Each scene shows the same named points in several views. A view is turned or mirrored, and shifted as a whole, has a little noise and may leave points out.
In the rows, 100 means zero.

Scene 1
View 1
J480: 116	78	74	91	108	74	116	98	91	119	55	107	134	69	51	147	118	106	73	101	67	93	102
J422: 92	135	120	79	86	38	86	108	104	95	110	91	112	88	45	138	95	132	79	62	91	93	107
J444: 105	115	105	83	91	69	104	96	99	88	81	95	103	106	63	135	91	119	112	99	113	99	121
J737: 97	83	74	90	99	65	117	102	80	119	69	88	115	63	35	177	121	138	48	75	70	91	94
J240: 96	139	130	86	81	44	88	97	113	80	104	107	110	105	47	116	86	112	102	72	105	92	111
J440: 119	108	110	97	93	65	102	84	116	89	68	134	135	98	51	96	95	72	110	103	90	91	109
J819: 107	99	102	102	87	73	116	79	103	85	61	125	110	101	39	124	100	90	100	98	102	89	104
J541: 121	105	109	98	90	81	111	77	113	78	57	133	119	115	60	97	89	69	134	121	114	95	120
J824: 111	101	107	103	86	70	111	77	109	85	62	134	120	100	40	110	98	79	102	100	97	88	103
J732: 111	100	104	101	87	72	113	80	106	86	61	128	117	99	43	116	98	84	103	101	99	90	106
J559: 110	150	127	66	97	40	71	118	117	93	117	90	127	102	80	107	80	117	117	86	98	103	130
J912: 106	89	90	99	94	68	116	88	94	102	62	114	119	81	36	143	112	104	75	89	81	88	98
J65: 107	123	106	76	98	58	93	108	102	98	93	88	116	96	68	133	92	123	103	92	99	101	122
J224: 89	113	94	75	93	58	105	112	80	104	97	65	91	85	49	181	105	164	70	71	100	97	112
J811: 102	110	105	91	89	64	106	92	99	90	79	106	107	96	46	136	98	112	94	87	101	92	108
J221: 81	116	97	77	87	55	105	111	77	99	102	62	80	86	43	189	103	172	67	61	106	96	109
J302: 94	140	122	76	86	48	87	109	102	85	111	82	99	105	61	138	85	138	104	75	113	99	122
J143: 106	139	117	70	99	38	76	120	110	104	113	87	131	86	68	123	92	125	92	75	83	99	119
J533: 91	114	95	75	94	58	103	113	83	103	97	66	94	86	54	176	101	159	76	75	100	99	114
J97: 123	87	93	101	96	85	118	77	107	89	44	135	127	102	56	107	100	69	117	123	99	92	113
J704: 92	102	96	93	85	61	113	93	88	95	79	96	98	85	31	162	106	132	68	72	94	89	98
J920: 114	87	89	97	96	84	121	84	97	94	51	117	115	97	53	131	103	93	106	114	101	94	112
View 2
J480: 114	37	57	120	112	90	92	100	46	87	86	159	89	112	87	71	95	34	85	76	72	99	93
J824: 85	71	52	100	89	92	87	131	82	92	61	113	109	108	117	71	89	67	85	80	76	108	90
J143: 126	93	72	105	121	121	84	96	76	81	116	122	101	74	122	99	140	55	52	85	112	118	77
J819: 84	68	63	102	93	89	91	131	81	89	73	121	107	109	108	73	89	70	91	81	76	96	90
J912: 98	54	53	117	104	93	98	111	65	89	90	148	92	107	95	64	97	59	84	78	72	89	93
J224: 115	72	100	119	131	107	106	103	72	74	154	162	86	85	83	91	130	74	83	86	102	62	83
J920: 93	53	75	100	99	82	85	130	69	87	69	130	108	118	98	84	84	53	101	83	78	101	88
J444: 100	78	96	95	109	96	86	129	83	80	100	122	112	99	105	101	109	67	91	88	100	97	80
J732: 87	68	58	101	92	90	87	131	80	90	66	117	109	109	112	75	89	65	88	81	77	106	89
J240: 96	105	69	98	104	114	90	120	98	83	104	105	108	80	127	86	125	85	64	84	102	103	80
J541: 84	73	73	83	86	84	73	146	87	89	44	95	126	116	121	94	83	59	97	84	84	123	84
J422: 110	97	68	111	117	119	97	103	85	82	128	130	94	72	116	82	136	79	57	83	104	93	82
J737: 114	43	62	132	123	97	109	92	50	83	126	180	74	100	75	61	110	55	81	76	75	67	95
J221: 112	76	103	119	132	109	111	104	76	73	163	165	84	82	82	87	132	83	82	87	103	53	83
J440: 94	73	48	96	91	95	79	125	79	92	53	105	112	105	124	78	94	55	76	79	81	128	87
J811: 96	76	73	104	105	99	93	121	81	85	98	128	102	98	106	83	107	72	84	84	89	92	86
J704: 97	68	71	119	112	99	107	112	75	82	122	152	88	94	92	68	112	80	82	82	83	66	90
J97: 88	54	62	94	88	79	77	135	72	91	43	114	116	123	110	83	75	47	99	80	73	120	90
J65: 115	81	89	99	117	106	83	113	76	80	107	125	106	91	109	103	121	57	76	87	105	108	78
J559: 122	107	85	90	116	120	73	109	87	80	105	101	115	74	132	115	140	58	56	89	121	131	71
J302: 107	101	97	97	117	114	90	119	93	78	127	117	107	78	115	105	134	81	72	90	114	93	75
View 3
J221: 87	127	122	28	124	101	63	63	68	105	67	96	106	77	97	80	63	115	106	86	87	83	115
J541: 94	52	125	125	74	83	128	105	130	97	75	117	77	98	73	132	117	99	99	119	137	97	89
J920: 94	70	117	97	81	90	102	79	105	98	75	115	79	88	63	132	99	102	97	109	141	64	97
J143: 74	106	127	52	96	106	96	132	103	72	109	117	109	73	101	98	96	106	124	93	86	105	102
J559: 69	94	126	63	94	94	112	144	117	77	106	115	110	85	107	98	107	113	125	105	86	131	92
J737: 95	117	119	46	98	114	58	59	69	87	86	113	91	59	67	111	67	97	104	77	118	28	120
J224: 84	123	119	29	118	101	67	67	70	101	73	100	105	77	93	86	68	116	106	89	94	80	112
J302: 80	102	130	60	111	94	98	108	102	97	77	103	106	88	108	85	90	114	113	100	83	125	102
J824: 104	69	137	120	78	101	110	98	120	89	76	120	76	80	73	124	103	86	102	100	127	77	105
J912: 102	91	129	86	86	108	85	77	95	87	82	118	81	68	68	121	86	90	104	89	125	48	113
J240: 93	92	144	91	99	102	106	118	116	88	80	111	95	80	104	92	96	96	114	95	86	119	108
J704: 100	106	132	68	105	108	75	67	85	98	68	107	88	71	82	97	74	97	102	85	105	66	118
J97: 96	55	121	121	69	89	117	93	121	92	82	122	73	88	60	143	112	94	98	113	149	67	93
J533: 81	119	117	31	116	99	71	74	74	99	76	100	106	79	93	89	72	117	108	92	95	83	109
J819: 102	75	132	107	87	97	102	84	110	97	69	113	79	83	75	118	96	93	99	101	124	77	105
J444: 84	84	120	75	98	87	102	91	104	101	73	106	94	93	87	107	96	113	105	110	113	101	96
J422: 90	112	141	63	105	111	87	111	99	83	88	111	102	69	103	87	83	97	117	84	80	100	115
J440: 96	66	133	117	70	101	117	116	126	80	92	124	80	79	74	130	111	88	108	103	127	81	100
J480: 90	93	112	68	78	106	80	79	86	80	99	122	86	66	57	135	88	97	105	92	138	30	106
View 4
J97: 81	125	133	53	158	128	117	144	93	136	134	88	116	126	112	96	75	66	78	82	67	111	85
J559: 128	104	96	67	101	75	112	134	111	105	110	99	88	86	85	115	95	96	68	157	96	135	97
J533: 93	71	114	62	84	118	144	134	78	95	100	47	89	121	47	85	133	100	36	145	94	102	96
J302: 104	96	96	63	85	95	132	144	94	90	104	94	92	99	64	90	116	98	63	153	86	122	97
J824: 71	122	115	72	141	128	121	145	91	121	126	98	111	119	116	86	86	76	72	100	78	110	93
J240: 90	110	90	79	101	102	124	145	97	97	110	110	96	99	94	86	103	94	68	144	90	122	100
J920: 80	110	134	50	141	131	127	144	85	127	127	72	112	129	91	91	92	72	66	92	70	105	86
J541: 90	134	122	47	148	113	115	153	98	126	132	111	118	113	105	95	76	68	92	92	59	122	85
J440: 85	123	114	73	147	116	112	138	100	128	128	99	108	111	124	100	77	76	74	104	83	117	93
J819: 69	115	118	67	134	132	127	146	86	117	124	90	111	124	103	81	94	78	68	100	75	106	91
J224: 88	68	114	64	82	122	148	135	74	93	99	44	89	124	46	81	137	101	32	145	96	98	97
J811: 80	102	112	66	115	122	131	142	86	108	116	81	102	118	87	84	105	86	59	121	84	108	94
J912: 65	96	123	79	132	142	133	132	80	122	119	59	103	132	101	86	103	83	45	106	93	95	95
J221: 83	67	110	66	73	124	154	138	72	86	96	47	87	124	41	75	142	104	31	150	95	96	97
J422: 90	90	92	89	91	107	130	133	92	95	103	83	88	103	87	90	116	103	47	155	106	112	104
J480: 80	86	139	72	144	140	128	121	84	136	122	33	100	137	99	102	99	80	34	100	99	93	91
J143: 115	90	99	81	101	91	118	124	104	108	107	76	84	96	88	111	104	99	49	156	110	122	101
J732: 73	119	118	66	139	128	124	145	89	120	126	93	110	121	109	86	88	76	71	99	76	109	92
J65: 108	95	113	60	108	101	124	135	96	110	112	74	95	107	74	102	104	90	59	135	89	119	94
J444: 97	104	117	48	111	109	130	147	90	107	114	83	103	114	69	91	105	84	68	122	73	116	89
View 5
J422: 80	73	121	115	105	117	78	83	149	94	104	109	85	90	105	116	97	91	114	139	112	117	89
J732: 111	58	97	101	120	120	111	141	117	80	123	93	72	76	118	100	127	116	94	84	114	108	104
J302: 78	73	130	111	114	125	97	97	124	104	82	99	91	106	101	123	97	97	107	140	127	133	86
J824: 114	55	92	100	115	119	110	139	114	77	127	96	75	70	120	99	127	117	94	86	112	106	103
J819: 107	63	100	98	126	122	112	138	122	78	121	87	71	77	116	104	128	113	97	87	116	109	108
J533: 63	94	149	117	135	123	88	93	171	101	86	79	64	118	93	119	111	83	113	115	125	125	102
J559: 91	60	125	128	84	118	87	103	104	116	86	126	98	105	109	106	92	102	93	130	121	139	60
J97: 122	54	96	105	117	120	118	163	104	82	125	92	65	79	123	87	138	122	81	57	115	112	99
J737: 74	97	137	120	137	115	77	102	203	82	123	78	39	97	102	97	131	83	111	75	107	100	118
J444: 91	71	124	108	124	126	110	126	117	98	91	87	76	105	106	111	116	106	96	103	128	129	94
J811: 93	71	114	106	124	121	102	119	134	87	108	89	72	89	109	110	118	103	103	102	118	115	102
J221: 56	100	150	112	144	124	88	84	182	94	86	73	63	115	91	128	109	79	121	126	127	122	111
J224: 60	98	150	115	139	123	87	89	177	98	88	77	61	117	93	121	112	81	116	116	125	123	107
J541: 121	47	93	99	114	124	126	161	80	88	113	95	83	81	122	97	128	128	81	79	123	121	91
J143: 83	70	130	132	90	115	74	92	137	110	96	123	84	102	107	102	98	93	99	123	113	127	70
J480: 95	81	125	125	122	113	85	130	170	87	128	89	43	94	112	80	139	98	92	50	106	104	104
J65: 86	72	130	121	110	121	94	114	128	105	93	100	77	107	106	104	110	99	95	105	122	130	82
J920: 107	67	111	106	130	122	114	150	124	86	115	81	61	91	114	95	136	113	88	65	120	114	105
J704: 79	84	123	104	138	121	94	104	168	79	113	78	62	90	103	116	121	92	115	105	116	107	116
J912: 96	75	112	109	127	116	93	124	159	77	128	86	55	82	112	95	131	101	101	76	109	101	111

In a view up to two points have been moved. Name them for each view, in the order of its rows, or write none.
view 1 -> J221
view 2 -> none
view 3 -> J819
view 4 -> none
view 5 -> J422

Scene 2
View 1
J205: 90	112	100	113	93	112	136	80	86	68	87	88	79	69	151	58	122	120	81	113	97	79	103
J419: 99	102	108	119	86	102	138	92	91	84	82	92	84	63	146	67	122	128	99	91	108	83	106
J261: 110	122	136	79	97	107	101	119	75	105	109	107	89	51	120	134	76	87	110	120	86	96	90
J929: 106	84	137	109	98	109	118	99	78	96	77	101	97	46	134	79	105	112	117	105	111	84	106
J577: 131	193	77	54	76	85	125	135	120	89	155	121	68	122	137	156	72	80	77	97	84	123	67
J974: 100	119	124	87	102	117	108	98	74	85	102	101	87	56	133	100	90	91	93	133	87	86	93
J898: 106	114	118	99	91	104	124	104	86	91	96	101	87	63	137	95	102	109	102	104	99	91	97
J994: 97	143	100	98	79	99	129	111	92	90	112	93	70	70	135	120	104	114	89	98	80	93	91
J735: 95	109	125	111	85	103	123	109	78	101	91	90	83	42	127	108	107	121	111	96	90	86	102
J46: 103	117	124	104	79	95	123	121	86	108	98	96	82	49	125	123	102	120	118	86	93	93	99
J882: 126	112	136	70	110	114	100	106	81	92	105	122	101	72	133	101	72	71	103	135	107	97	88
J338: 104	134	109	91	88	103	122	110	90	89	110	100	79	70	135	112	97	102	93	108	87	95	90
J426: 89	33	170	137	110	124	111	82	51	102	39	88	110	0	130	47	120	128	136	113	118	62	126
J249: 115	69	165	104	103	109	103	112	67	118	72	108	108	25	119	101	90	105	142	105	114	86	109
View 2
J898: 91	99	88	105	105	117	118	112	90	94	109	84	66	108	95	83	116	94	94	97	105	90	110
J261: 80	95	62	104	128	94	127	114	68	109	133	87	87	114	95	76	121	89	99	96	94	66	126
J419: 99	103	110	107	79	135	110	110	115	85	81	83	51	102	99	92	112	98	91	95	109	112	92
J735: 80	109	82	105	91	112	118	110	99	105	89	84	75	108	103	86	118	89	101	86	92	97	105
J46: 81	116	77	102	99	110	108	109	88	118	98	87	75	108	90	81	110	85	119	86	100	91	118
J929: 89	92	103	104	83	113	120	117	104	104	89	88	78	114	107	88	108	91	77	93	87	81	83
J974: 88	85	75	108	118	108	134	113	83	79	124	81	72	110	104	84	131	98	76	102	99	86	115
J994: 89	113	71	107	115	122	111	104	83	89	113	80	55	100	86	83	124	95	119	96	122	112	135
J426: 74	85	112	107	46	100	138	122	135	109	45	88	100	125	142	96	113	87	42	75	41	81	40
J249: 76	92	92	100	85	92	125	124	95	134	90	94	105	123	113	82	99	81	78	85	64	52	79
J205: 101	93	104	112	89	137	121	107	114	59	90	77	43	101	105	94	128	104	77	101	113	124	99
J577: 108	108	65	100	166	129	96	104	38	90	178	83	40	94	44	68	109	99	149	121	168	84	179
J882: 96	71	90	103	128	106	130	122	70	92	145	88	79	115	93	77	110	97	71	114	103	51	110
View 3
J929: 91	112	78	92	69	75	74	100	95	101	107	129	111	111	96	84	106	93	102	114	108	87	109
J735: 88	116	89	95	67	97	87	94	118	119	105	148	109	104	99	110	105	93	104	96	106	80	117
J419: 101	106	92	109	67	86	67	82	100	83	106	160	102	101	94	100	85	117	96	118	101	77	100
J882: 87	130	71	63	89	64	102	73	110	122	115	76	80	93	82	101	104	98	94	93	92	118	102
J974: 79	119	78	88	87	73	102	70	110	126	114	118	81	95	78	105	113	101	105	87	91	91	101
J46: 94	125	93	83	65	103	91	96	129	122	104	135	111	100	105	122	98	94	98	94	107	92	121
J205: 93	101	89	117	79	76	76	63	95	85	111	164	83	94	79	97	90	126	100	111	90	71	88
J577: 115	151	107	55	82	119	126	33	173	130	112	100	57	54	89	186	56	137	67	64	71	136	107
J898: 95	118	87	90	73	87	87	80	113	108	109	131	96	96	92	110	94	106	96	101	98	93	106
J338: 93	124	91	87	78	95	100	68	128	120	110	131	85	87	88	127	91	112	94	87	89	96	106
J249: 83	122	70	75	66	75	79	125	97	122	105	103	129	123	106	76	123	67	107	110	122	95	126
View 4
J735: 111	125	90	119	85	82	125	94	96	116	121	128	87	132	103	92	113	79	94	77	79	110	98
J261: 109	120	82	156	85	97	123	99	105	73	133	95	103	144	103	83	125	67	50	72	67	111	115
J929: 103	121	103	100	92	101	135	90	94	106	122	122	120	121	112	95	102	73	112	76	84	107	113
J419: 95	117	119	104	96	83	133	87	98	130	100	110	92	117	96	100	101	92	129	76	97	112	95
J882: 93	113	106	147	97	113	132	95	108	65	126	69	130	132	105	87	115	67	69	68	77	113	128
J426: 113	132	77	48	102	129	135	76	74	118	138	174	142	110	141	78	75	57	154	80	78	105	128
J994: 102	118	103	153	86	68	120	98	106	114	106	92	64	137	87	93	121	93	82	76	84	117	88
J577: 89	103	134	211	73	49	127	114	132	79	99	27	63	151	58	114	155	101	18	67	86	115	85
J249: 117	126	85	91	81	112	141	94	92	87	145	147	139	126	124	96	109	56	87	75	71	98	125
J338: 99	117	104	151	89	81	123	97	106	102	110	84	82	136	91	91	119	86	80	74	82	116	99
J898: 99	117	108	128	90	87	129	93	102	106	113	100	97	129	98	95	112	83	96	74	85	112	103
J205: 87	116	114	120	110	90	121	82	97	130	93	88	84	119	97	82	92	97	142	76	96	123	98

In a view up to two points have been moved. Name them for each view, in the order of its rows, or write none.
view 1 -> none
view 2 -> J898, J735
view 3 -> J46
view 4 -> J261

Scene 3
View 1
J619: 129	120	117	44	106	98	88	39	109	87	96	115	75	100	92	103	112	62	112	119	75	93	110
J599: 89	73	149	104	89	112	53	114	55	69	124	63	97	91	131	8	63	67	49	40	112	101	175
J605: 116	110	127	60	101	101	80	58	95	83	99	102	78	93	101	78	103	60	94	104	83	89	128
J660: 119	110	86	48	95	131	84	63	114	90	96	84	132	124	103	122	120	87	86	126	105	100	82
J44: 65	73	139	116	86	123	55	136	58	70	107	51	97	81	131	11	84	66	22	53	113	79	172
J442: 105	118	110	55	100	111	87	62	109	88	81	101	83	93	93	99	126	63	87	128	82	75	109
J74: 100	85	90	77	104	128	70	103	95	76	105	71	108	108	112	97	110	85	52	93	92	105	108
J349: 96	68	75	94	127	126	63	134	91	60	112	67	71	94	112	113	117	87	27	78	59	119	112
J252: 119	105	100	59	117	105	83	70	106	77	97	103	64	94	94	114	120	68	85	112	61	100	107
J526: 105	123	100	48	90	125	90	57	115	96	76	92	116	108	96	108	131	71	90	141	103	71	91
J100: 129	93	100	59	101	121	72	71	97	80	121	82	123	125	112	100	91	89	86	90	100	124	103
J47: 106	91	90	72	106	126	74	94	99	77	104	76	103	107	109	105	114	83	61	100	87	105	104
J665: 84	112	128	74	86	114	80	79	93	87	79	85	92	85	105	59	116	57	69	113	102	59	135
J125: 128	97	112	60	110	105	76	67	95	77	114	98	81	104	104	94	97	74	91	90	77	115	119
J695: 110	112	119	60	109	98	85	62	100	81	90	108	59	84	93	91	117	56	90	113	68	82	125
J25: 118	126	125	43	84	113	88	38	107	97	90	100	120	112	100	84	107	66	110	127	111	78	108
View 2
J695: 101	117	53	104	82	119	75	82	122	59	122	89	91	100	75	88	81	122	116	103	90	74	123
J442: 103	121	52	93	96	123	81	71	119	58	127	106	96	101	88	73	73	121	119	106	83	76	119
J619: 81	129	62	115	97	132	81	79	107	50	105	110	82	92	86	71	76	128	125	104	75	65	134
J125: 76	109	81	128	95	121	98	94	99	68	106	90	101	95	88	96	84	102	117	91	78	93	125
J665: 132	131	65	80	90	123	104	57	115	75	141	99	131	95	79	96	74	90	108	113	100	83	104
J25: 96	146	74	98	116	140	108	54	94	58	114	133	109	89	103	62	64	111	126	111	70	69	123
J605: 97	129	72	112	88	128	96	78	106	64	112	95	105	91	75	93	81	106	115	103	88	76	123
J660: 78	103	71	98	135	119	105	70	99	69	125	132	102	109	134	52	61	107	126	92	52	107	114
J252: 83	99	56	112	93	113	74	93	119	60	119	89	83	105	90	82	81	121	118	92	78	89	124
J599: 125	123	121	120	71	122	148	80	81	106	123	59	175	82	58	161	97	32	92	99	118	115	97
J74: 93	84	80	102	108	103	109	86	105	89	137	92	123	112	112	96	77	81	109	85	77	129	101
J44: 148	110	104	94	72	109	142	71	99	113	150	58	185	93	63	160	93	28	87	102	124	126	82
J349: 89	47	70	111	92	82	90	114	122	95	144	57	115	124	101	118	89	82	102	71	87	147	96
J526: 102	121	54	80	122	124	94	56	113	62	134	132	101	105	117	51	60	118	125	106	66	86	113
J100: 66	104	96	124	120	121	119	86	84	77	108	109	112	99	116	84	75	88	120	87	63	113	118
View 3
J695: 94	121	96	92	74	121	103	94	112	95	85	92	83	131	91	69	116	95	87	149	97	92	112
J599: 120	139	118	178	55	144	78	181	113	119	115	40	100	103	114	110	139	114	106	71	102	146	167
J526: 77	117	91	108	82	107	91	74	104	125	65	121	102	146	78	72	74	103	122	116	84	65	79
J74: 73	122	121	133	85	138	109	117	127	102	80	80	132	122	96	77	82	126	131	94	100	100	120
J349: 76	117	143	118	97	160	139	131	139	68	85	57	152	111	108	59	93	142	131	108	120	111	133
J125: 59	129	105	112	70	129	101	96	138	95	85	87	95	122	92	90	98	99	96	128	95	110	139
J665: 124	121	98	126	74	117	86	123	88	124	88	87	94	133	93	75	118	105	108	109	94	90	100
J660: 49	118	100	118	85	114	97	70	124	121	62	121	118	141	79	80	53	109	133	105	81	73	92
J619: 65	124	87	91	68	112	94	69	124	102	77	110	76	135	82	81	97	85	86	150	87	89	114
J47: 69	121	118	123	85	135	111	105	128	100	77	86	127	125	94	76	81	121	126	104	98	96	118
J252: 69	120	106	89	82	128	115	84	129	83	78	94	102	128	90	67	97	104	98	147	100	92	117
J442: 89	118	94	96	78	114	99	85	107	107	78	104	91	137	85	69	101	97	100	139	93	81	98
J605: 85	127	95	111	66	120	91	98	116	106	87	91	82	129	91	86	111	93	90	132	91	101	122
J44: 147	130	126	178	70	148	87	194	95	120	112	35	118	108	116	90	139	128	121	60	111	132	143
J100: 40	131	109	136	71	128	94	92	144	112	77	97	111	124	89	100	70	108	119	98	86	107	136
J25: 74	126	79	120	65	101	73	76	109	136	75	119	78	142	78	94	85	86	104	115	76	82	102
View 4
J47: 80	80	93	83	138	93	57	104	122	77	123	80	107	94	88	94	98	115	107	86	115	82	122
J619: 70	86	111	134	104	128	103	88	112	88	84	94	114	92	103	97	79	78	117	88	129	100	94
J349: 61	90	80	63	132	95	29	123	112	73	156	71	121	105	67	96	79	149	81	70	122	67	155
J599: 67	64	37	40	93	95	89	149	91	115	181	24	79	91	109	21	109	104	128	100	112	126	169
J125: 65	84	91	99	108	119	91	113	100	83	98	68	117	87	96	84	76	97	105	83	120	103	123
J605: 68	83	92	115	99	122	99	100	109	98	116	81	105	96	105	79	86	85	120	91	127	106	111
J660: 98	74	113	101	157	85	66	83	136	71	83	94	104	86	99	107	112	95	123	94	108	82	90
J25: 92	73	106	122	121	105	104	81	126	94	89	91	92	87	118	85	111	66	142	105	117	106	83
J74: 81	77	86	72	140	87	52	108	121	79	133	74	104	94	88	88	103	118	109	88	114	83	129
J526: 92	79	116	124	136	97	78	69	141	87	106	110	95	98	105	103	114	84	134	100	123	83	81
J44: 69	68	36	38	97	86	69	138	106	121	219	40	70	106	105	27	122	116	131	103	119	108	170
J665: 75	78	85	106	101	106	87	91	126	112	162	90	81	108	110	68	112	87	137	103	132	97	113
J695: 60	92	99	128	91	130	93	93	111	97	124	96	109	105	98	90	78	90	114	87	138	94	109
J100: 89	70	93	78	144	90	77	112	112	71	81	61	110	76	99	85	99	99	114	91	102	102	116
J252: 62	93	106	119	111	123	77	96	113	81	108	95	121	99	88	105	73	103	101	78	131	84	111
View 5
J665: 82	120	110	139	89	134	110	75	70	103	91	103	74	104	149	65	75	116	83	91	112	122	132
J619: 97	108	114	103	97	104	100	72	67	139	93	132	74	106	143	120	107	140	60	124	88	84	111
J125: 101	102	103	91	85	89	102	88	66	106	97	114	71	100	118	109	89	115	86	110	90	87	91
J526: 61	129	102	140	99	114	97	76	99	139	69	125	95	118	145	98	110	138	75	98	96	97	124
J660: 52	127	89	124	95	86	91	88	109	133	58	121	102	120	117	114	114	128	96	94	86	81	100
J605: 100	109	115	106	92	110	107	74	58	113	99	115	67	101	139	96	85	123	76	113	96	101	114
J599: 106	112	106	102	74	105	122	80	32	41	105	58	44	86	104	44	21	61	140	85	113	142	113
J100: 75	118	93	97	88	70	98	88	82	109	71	104	82	109	98	113	91	107	113	103	82	85	89
J349: 99	80	77	108	58	103	101	139	104	59	114	109	96	91	108	76	86	97	96	56	112	96	48
J44: 95	112	100	128	69	127	121	93	54	32	106	58	58	89	116	21	25	62	136	62	127	153	114
J47: 79	107	88	116	79	98	98	107	97	97	87	111	92	106	116	92	94	111	97	82	100	94	83
J252: 102	93	102	104	83	109	99	99	81	115	105	132	85	101	137	109	108	133	60	102	97	83	86
J442: 89	110	110	125	91	122	101	81	80	127	94	127	83	107	151	98	105	137	60	104	100	97	114
View 6
J526: 129	91	99	98	130	106	79	93	80	92	115	75	104	99	85	122	108	99	119	124	70	107	78
J695: 102	109	129	72	98	106	87	114	85	111	107	101	84	55	110	123	110	87	126	118	104	80	73
J619: 103	122	136	81	107	110	84	107	68	101	115	95	74	84	101	112	116	101	137	126	90	87	58
J252: 98	117	128	96	101	99	111	108	84	122	100	84	87	67	102	116	111	90	121	122	108	88	64
J665: 123	87	107	58	112	103	69	95	110	93	109	120	116	54	110	123	90	78	113	99	91	91	103
J25: 123	111	115	76	128	111	62	88	76	78	123	107	93	105	95	104	103	104	133	118	66	101	74
J125: 92	137	139	88	102	96	110	87	92	112	100	115	94	77	108	91	98	93	123	108	103	95	66
J44: 110	102	112	41	100	82	97	58	166	104	86	179	162	20	132	90	50	53	82	53	115	98	139
J100: 103	142	127	105	119	90	115	63	96	105	99	115	111	107	97	73	88	100	113	105	85	114	71
J605: 103	119	132	69	104	105	83	98	89	100	109	119	91	67	111	107	101	91	128	110	98	88	76
J442: 114	100	117	81	110	107	82	108	82	103	111	89	91	70	101	126	111	92	124	121	91	88	75
J660: 122	111	104	118	133	96	103	75	83	100	106	76	111	117	80	98	102	103	113	122	70	118	69
J599: 97	127	132	37	96	85	93	58	151	100	92	193	142	35	138	73	53	63	99	57	114	95	122
J74: 109	114	110	105	114	84	126	71	117	119	88	102	131	74	99	96	84	82	95	98	100	111	89
J47: 107	115	113	106	113	88	121	77	108	119	92	95	122	78	97	99	91	86	100	106	99	108	82

In a view up to two points have been moved. Name them for each view, in the order of its rows, or write none.
view 1 -> J442
view 2 -> J695
view 3 -> J660
view 4 -> J125
view 5 -> J526
view 6 -> J599
